Points on a hilly landscape, in no order, each with its height.
From any point a ball takes the steepest step (drop divided by distance) to one of its 5 nearest points. It stops when none of these is lower. Distance is the straight distance between rows; heights are no part of it.
Z_813 (h 28.8): [ 79  99  98  74 126 161 141 167]
Z_730 (h 30.1): [198 153 136 179 101 127 109  88]
Z_243 (h 61.6): [ 82 122 138 153 118 172 163 150]
Z_819 (h 13.2): [143 118 133 136 133  72  98 153]
Z_582 (h 35.4): [166 134 144 152 142 103  79  63]
Z_869 (h 55.8): [ 87  82 101 172  94 162 145 152]
Z_540 (h 28.7): [ 96 112 129 142 104 138 129 165]
Z_423 (h 3.5): [115 159 147 154 114 199 173 118]
Z_840 (h 12.8): [102  80  93 127  96 156 122 163]
Z_673 (h 20.5): [ 94 105 119 112 112 131 125 171]
Z_516 (h 35.3): [130 150 139 101 116 112 100  24]
Z_409 (h 54.1): [ 84 144 148 112 146 137 169 150]
Z_682 (h 30.8): [163 152 130 133 134 125 130  59]
Z_640 (h 48.6): [150 128 146 149 151  84 106 123]
Z_453 (h 15.6): [101  95 103  94 113 143 118 171]
Z_180 (h 19.3): [112 112 115  60 178  59 109 122]
Z_884 (h 62.9): [104 142 148 151 120 162 153 146]
Z_591 (h 32.7): [119 111 122 101 120 105 108 176]
Z_547 (h 45.2): [110 130 141 185 100 197 149 132]
Z_663 (h 41.6): [143 156 144 126 165 124 146  86]
Z_181 (h 42.2): [139 127 143 132 158  73 106 115]
Z_307 (h 28.1): [176 150 125 149 109 116 125  56]
Z_717 (h 16.5): [195 136 133 172 106 105  83  59]
Z_693 (h 15.2): [160 123 145 158 151  74  85 107]
Z_262 (h 32.6): [ 99 126 121  62 154 104 139 163]
Z_188 (h 27.3): [142 171 134 143  91 180 178 103]
Z_737 (h 40.1): [169 157 141 176  81 169 138 113]
Z_296 (h 14.3): [116 116 115  61 168  71 123 143]
Z_49 (h 30.0): [167 157 122 138 104 127 149  61]
Z_664 (h 68.4): [128 122 145 145 121  96 114 161]
Z_235 (h 24.6): [107 119 135  96 184  61 117 104]
Z_100 (h 30.5): [102 165 151 128 136 182 182 125]
Z_247 (h 4.9): [115  72  77 109 115 172 104 164]
Z_192 (h 18.4): [186 152 139 166 119 124 114  90]
Z_415 (h 63.7): [129 136 144 134 145 102 127 144]
Z_935 (h 35.9): [110 116 140 174 100 153 123 158]
Z_53 (h 16.2): [ 89  85  93 124 106 160 135 166]
Z_936 (h 43.7): [140 140 146 140 162 104 126 104]
Z_466 (h 30.3): [160 162 145 152 122 146 143 107]
Z_979 (h 15.3): [117  97 101  84 122 146  95 177]
Z_786 (h 29.9): [168 166 138 152 101 154 154  95]
Z_597 (h 43.9): [144 157 140 180  87 190 144 112]
Z_399 (h 11.0): [135 115 117  81 141  72 102 159]
Z_198 (h 31.2): [152 169 125 117 123 141 175  67]
Z_616 (h 29.1): [151 148 153 162 125 128 125 131]
Z_433 (h 39.1): [ 61 103 102  95 124 162 162 158]
Z_605 (h 48.7): [100 134 142 143 123 143 143 152]
Z_456 (h 29.0): [144 178 131 125 109 164 188  87]
Z_926 (h 58.1): [ 72  95 113 147 110 166 164 148]
Z_561 (h 29.7): [107 123 120  79 143  98 131 164]
Z_804 (h 24.3): [178 158 140 170 104 147 129 106]
Z_268 (h 37.5): [141 155 122 114 113 113 146  32]
Z_692 (h 44.0): [137 140 150 178 110 152 123 145]
Z_170 (h 17.4): [127  82  91 106 110 158  83 179]
Z_178 (h 47.8): [121 147 145 122 175 112 143 111]
Z_939 (h 55.3): [102 129 140 126 135 123 147 157]
Z_511 (h 40.6): [132 110 125 110 152  60 104 141]
Z_379 (h 50.9): [158 109 133 142 123  64  82 150]
Z_418 (h 36.0): [146 138 144 133 163 107  99  65]
Z_618 (h 5.2): [173 149 146 162 128 122 115 105]
Z_430 (h 12.2): [113  88  93 100 104 151 100 168]
Z_142 (h 47.7): [126 117 127 116 132  82 110 161]
Z_114 (h 35.2): [162 139 141 144 151 113 116  81]
Z_527 (h 28.9): [123 103 110 113 102 119  91 181]
Z_698 (h 46.3): [145 110 118 117 104  91  83 176]
Z_510 (h 48.5): [ 81 108 130 169 108 175 152 147]
Z_98 (h 30.4): [177 143 150 173 128 108 102 107]
Z_507 (h 34.7): [162 105 109  89 127  80  66 172]
Z_941 (h 49.1): [ 91 144 148 128 143 158 172 143]
Z_765 (h 35.7): [127 138 144 125 177 101 119  80]
Z_544 (h 26.8): [148 110 107  83 137  77  87 167]
Z_977 (h 61.0): [ 97 144 154 131 144 143 162 143]
Z_168 (h 31.3): [127 128 142 121 175  80 109  98]
Z_407 (h 66.3): [126 156 150 130 152 134 155 130]
Z_849 (h 31.5): [144 170 148 145 119 164 159 108]
Z_676 (h 21.5): [110  64  58 113 137 186 134 163]
Z_61 (h 23.9): [127 115 114  61 149  94 109 162]
Z_107 (h 15.1): [162 141 150 173 125 119 111 130]
Z_961 (h 27.0): [142  97 107  95 114 119  72 181]
Z_437 (h 32.9): [141 168 143 119 136 156 173  97]
Z_615 (h 33.4): [144 142 136 109 135 116 114  35]
Z_892 (h 16.4): [ 84  77  72 109 122 176 143 159]
Z_898 (h 52.6): [ 60 127 136 119 133 166 180 147]
Z_177 (h 40.7): [122 132 139 119 172  82 132 125]
Z_657 (h 33.9): [155 168 141 132 136 136 154  89]
Z_902 (h 63.0): [ 75 119 128 123 122 149 163 158]
Z_658 (h 26.9): [110  63  58 133 116 179 142 160]
Z_11 (h 36.1): [ 89 132 131  92 137 116 154 158]
Z_745 (h 20.3): [ 91 112 110  79 123 132 134 169]
Z_881 (h 31.9): [184 138 140 160 126 106  84  65]

Where does a ball stop that starts at each point below?
Z_198 | Z_423
Z_561 | Z_247
Z_168 | Z_399
Z_941 | Z_423
Z_849 | Z_423
Z_437 | Z_423
Z_869 | Z_247

Call two points neighbours if one is among the 5 nearest of the other. Go from one point of each pair to the other, from neighbour to neighbour, staying as low as possible. Name the highest point that can't be avoided.
Z_693 / Z_717 | Z_98
Z_819 / Z_618 | Z_511
Z_717 / Z_618 | Z_192
Z_717 / Z_399 | Z_418
